A landscape with many valleys, sampled at points; each row gives a point and its height.
From any point a ball rolls to the lowest of the 2 points nearest to it. It stops when none of these is lower. Distance is the straight distance between rows; heights are no part of it.
J_852 height 105: [ 13 -18  13   8  -4  -8  41 -10  -6  -1 -13 -15   7 -11   7  -5  28 -37
 -36  -2]
J_998 height 342: [ -4 -15 -27  -1  -4   8  34  -8  -1  20  -9 -33 -38   0  11  -7 -19   4
  37 -28]
J_454 height 266: [ -9  13 -13   4  -7 -21 -14  11  -7  15  25  33  19 -60 -16  30  28 -23
 -34  22]
J_968 height 581: [ -1   8 -40 -13  71  40   3   6 -15 -23  12   4 -51 -38   6 -10 -24  36
  16 -39]
J_388 height 152: [-57   0  12 -32 -16 -11 -46 -17  19  10  -1  41  15  44  31  17   7  30
 -15  26]
J_785 height 377: [-14  -9  24  69  43   9  21 -29  15  41  -4 -30  22 -21 -28 -29  29  20
 -25  45]
J_189 height 126: [ 10 -36 -10 -25 -12  -1  49 -20  -5  -7   4 -11 -29 -12  30  27  25 -61
 -42  -5]
J_954 height 179: [-55 -49  20  30  34  28  -5 -50   3  53   3  24  -3  11 -23 -25 -14  13
 -15 -14]
J_235 height 45: [-16   3  -7 -43 -25  -5  -9  20 -35 -33  13  -4 -22   1  31   1 -21  -3
  26 -24]
J_811 height 129: [ 17 -23  11  45  11   9  58  -7 -16   8  -2 -39  30  -3  41 -50  32 -13
 -36  -3]
J_766 height 354: [ 16 -16  10   6 -19 -18   8 -33  48   5 -23   9  12  17 -68  41  16 -18
 -18  58]
J_674 height 480: [ 27 -15  -8  -4  10   1 -73 -22  21 -28  31 -12  37  16   2 -16  -2  18
 -22  30]
J_544 height 163: [-14 -11   9  42   6 -10  48 -15  -2  44 -11 -43  30  38  52 -51  19  29
  -9  21]
J_275 height 362: [ 27 -13  16  48  27  36   4   8  -7  32  -1  -4 -22 -13 -61 -37 -42   6
  40 -60]
J_525 height 322: [-49 -11  30  54  49  21  58 -36   3  57 -36   3  -1   1 -29 -15  29  22
 -19  31]
J_415 height 252: [-10  33  41  20  35   9   5   0  15  20 -49  18  10  46   0  -4   8  57
  -3  -1]
J_74 height 244: [-45 -12  62   9   1   5  29 -12 -28   3 -41   9 -29  23 -58   6  -9 -13
  35   8]
J_827 height 631: [ 25 -12 -70 -16 -30 -10 -10   3  28  10  33 -15 -22 -37  12  15 -22 -27
   9 -24]
J_721 height 412: [-21 -56  14  -5   0   4  17 -58  26  -6 -12 -20  -2  37 -13  -3   6 -11
 -12  40]
J_243 height 459: [ 38  14 -20  15   0 -16 -39   1  35  -6  18 -21  49  -1   0  -5  21  23
 -15  48]
J_585 height 232: [ 66  -4  51   7  25  26   3   0   2 -38 -16   0   3  21 -24 -24   5 -17
 -10 -35]
J_884 height 303: [ 22  18   1  38   3  -2  38   3   9  32 -17  13 -26 -33 -39  23  12 -29
 -14 -29]
J_132 height 259: [-46 -23  35  22  56  34  30 -49   6  31 -26  32 -17  -4 -30   8   9  14
 -35   9]
J_111 height 277: [ 50  39   7 -26 -12  -5  18  38 -11 -53 -14  12  -1 -17 -18  31   8 -25
  -4 -13]
J_434 height 598: [-16   2 -63  18  34  27  10  10  -2  16  28  -2 -35 -66  13 -11 -13   7
  14 -43]
J_257 height 108: [ -1  14 -31  13 -18 -27 -74  42   8  26  42  -3  37  -6  35 -35 -14  31
   7   4]
J_473 height 140: [ -7  -6   2 -46 -49 -42 -33   5   0 -11   7  23  24  26 -35  47  -8  -8
  -4  54]
J_63 height 103: [ -3  13  -1 -46 -33 -30 -26  19 -32 -34   7   5  28  22  13  30   2   0
   0  38]
J_772 height 288: [ 46  23  13  -1 -30 -12  43  30  -2   0 -11  12   0 -22 -31  37  18 -53
 -10 -17]
J_837 height 504: [ 23 -15  -4 -16  38  28 -34 -14  -9 -63  19 -10   5   6  18  -9   4  10
 -17   0]
J_543 height 158: [-27 -35  56  16  24  15  -5  -8 -37  -5   2   3  12   5  -3 -31   4  -8
 -21   0]
J_588 height 147: [ 10 -11 -19 -33 -49 -34  58   9 -32  -4   7  -9   5  -9  24  41  17 -50
 -20  19]
J_970 height 69: [-76  -3   5  -5 -14 -12 -20  -3  -9  43  -2  26 -10  16  38   4  -5  19
  16   2]
J_631 height 186: [ -6   9 -16 -16 -25 -15 -17 -12   6 -16   7 -28  42  56  73 -18  15  37
  -2  39]
J_475 height 318: [ 17 -24  19 -11 -55  -4  43  13 -27   7  -8 -22 -21  24 -10 -11 -31 -48
  46 -47]
J_172 height 438: [ 26  18 -42  45   7 -24   7  11  27  20  20 -39  29 -41   6 -12  23  14
 -17  35]
J_142 height 104: [-13 -53  23  28  59  44 -17 -27 -28  13  19  12   3 -23 -18 -37 -14  -3
 -23 -25]
J_807 height 207: [-33 -13  19   9 -17 -14  11 -21 -10  15 -10 -19  29  49  45 -27  17  24
  -7  41]
J_829 height 556: [-17 -11 -27 -43  44  27 -24 -24   2 -43  12   9 -51  -9   3  28 -22  17
   8 -21]
J_441 height 396: [ -6 -55 -18  -6  25  22  28 -64  18   2  -3 -26 -26  27  24  -9 -10   9
 -11  -2]
J_994 height 258: [ 57  19  39 -15  18   3  -8  13 -22 -73 -13  11  21  -4 -34  27  24 -23
 -35  17]
J_56 height 527: [  1  24 -34 -34  34  20 -47 -13   8 -51  20   8  -4   0  35  18  -4  42
  -3  -4]
J_374 height 272: [ 14   3 -21 -56  -5  -8 -36 -13  23 -35  12  32 -28 -23 -16  68  -5 -20
 -24  -3]
J_78 height 302: [-12  19  39  -6 -43 -10   3  33 -34  20 -14   8 -14  17  -6 -10 -24  -9
  53 -42]
J_381 height 328: [ 34 -23 -20   8 -27  -4  20   8   5   8   9 -39 -23  -6  -8 -24 -37 -29
  53 -33]
J_413 height 40: [ 20  28 -22 -12 -34   6 -12  56   0   2  12  12  -5 -17  18 -25 -36 -26
  38 -60]
J_166 height 327: [ 29   1  -5  19   1  -7  26 -30  56  20 -30   1 -17  -2 -59  32  10 -16
  -5   5]
J_682 height 274: [-42   8  74  -3   3  13  14  10 -41  13 -37  40 -22  26 -22   4 -17  -3
  33 -38]
J_362 height 350: [-25   4  18   1  26   2 -16 -27   8 -23  -1   8  11   6 -17  20  24  21
 -28  57]
J_244 height 56: [ -1  54 -20  13 -35  -4 -13  61  10  53  -3  31 -13  -4  26 -21 -34  11
  49 -72]
J_6 height 190: [-67  -9  54   0  -6  -5   5 -12  -8  18 -18  38  -1  20 -48  25  21 -15
  -8  37]
J_978 height 245: [-41  49  51   1   1   4  10  49 -50   8 -26  48 -13 -15   7   7   9  -4
  11 -43]
J_139 height 20: [ 17   3 -23 -44 -12  11   9  22  -8 -32   4   5 -45 -21  18   8 -25 -29
  26 -57]
J_291 height 364: [ -3 -40 -59  -8  33  30  40 -37  14  16   6 -43 -53  -2  36 -22 -22  22
  18 -32]
J_147 height 139: [ 44  -5  -5 -21 -14 -10  27 -13  -2 -45 -12 -40  10  31  12   9  18 -10
  -2  36]
J_170 height 228: [-38  18   6 -34  -2  -8 -37 -26  23 -36 -15  10  11  70  26  16  10  47
   1  54]
J_400 height 185: [  2   4 -16 -17 -22 -26 -77  12   7  -5  29  19  17 -17 -31  28 -21   8
   7  32]
J_148 height 297: [ 23  28  20  -1  35  15 -10 -18  39 -29 -25  13  14  27 -10   9  18  39
 -24   8]
J_303 height 231: [ 18   4 -19 -19   3 -13 -36 -10  19 -18  13  17   7 -42 -46  56   8  -2
 -28  45]
J_977 height 384: [ 22  -6  22   3  44  47  17  20 -34 -21 -11   0 -37 -12 -26 -26 -31  -1
  42 -58]
J_646 height 141: [ -9  -8 -41  -1 -31 -30 -44   8  -7   5  38 -43  33  17  46 -28 -12  31
  20  31]
J_926 height 608: [ 25  10 -55  35  16  33  -1  35  15   8  32  -3  -9 -66  13 -42 -17 -24
   4 -58]
J_41 height 343: [ 24 -15  -9  23  -2   1 -21   4  11  25   3 -25 -27   1 -53 -25 -49   9
  71 -28]
J_428 height 111: [ 33  26 -18  -2 -22 -28  40   2  22   1 -25 -45 -14  11  -7  14   6   7
  27  22]
J_874 height 416: [ 26   0   2  56   6 -14  16 -12  36  31   7 -23  33 -34 -25   1  43   0
 -45  56]
J_353 height 79: [-12  34 -24  30 -18 -13 -52  53  23  62  11  20  10  -4  21 -30 -20  35
  22 -31]
J_55 height 382: [ 12 -31  26  23  -6  -5  24 -32  21  -9  -7 -30  30  32 -47 -10  26 -17
 -20  74]
J_328 height 289: [  8  39  -5 -43  -8 -11  -9  -8  19 -58 -24 -13   0  59   7  39   7  43
  14  53]
J_589 height 201: [  9 -14  74  20  33  27  10 -16 -12  -3 -33  18  17  47 -20 -35  -1   5
  -8 -27]
J_355 height 221: [-28  35  26 -29 -16  -6 -19  34 -28  -2  -3  47  12  -2  47  11  10  -7
 -10 -28]
J_989 height 137: [  3   8 -28  -9 -42 -34  75  -4   6  20 -18 -29 -19 -17   3  40  21 -31
  -2  20]
J_144 height 241: [-13  40  -6  -8 -33 -28   5  51 -36  10  10  37  21 -38  23  25  24 -25
 -24   2]
J_471 height 615: [ 38  12 -62  13  11  19 -40  29  32 -11  33 -14  -2 -33  17 -42 -31  12
  17 -41]
J_982 height 623: [ 33  24 -70   2 -27 -19 -30  37  23  -2  35 -13   5 -54  11  -7 -16  -5
  15  -5]
J_943 height 133: [-67  -9  35   9 -13 -14  -4  -1 -38  41  -2  33   1  -8  -3  10   7 -17
  -2  -1]
J_192 height 196: [-36  -4  26  -4  13   8 -14   8 -34 -18   9  22  21  -7  46 -19  20   3
 -23 -14]
J_485 height 71: [ 12   9 -27 -49 -41 -14 -28  35 -35 -44  34   1  29   2  52 -10 -12 -10
   7  -6]

Where does a ball stop that starts at each point below?
J_291 => J_970
J_631 => J_139
J_926 => J_142
J_400 => J_139
J_766 => J_142
J_977 => J_970
J_674 => J_142
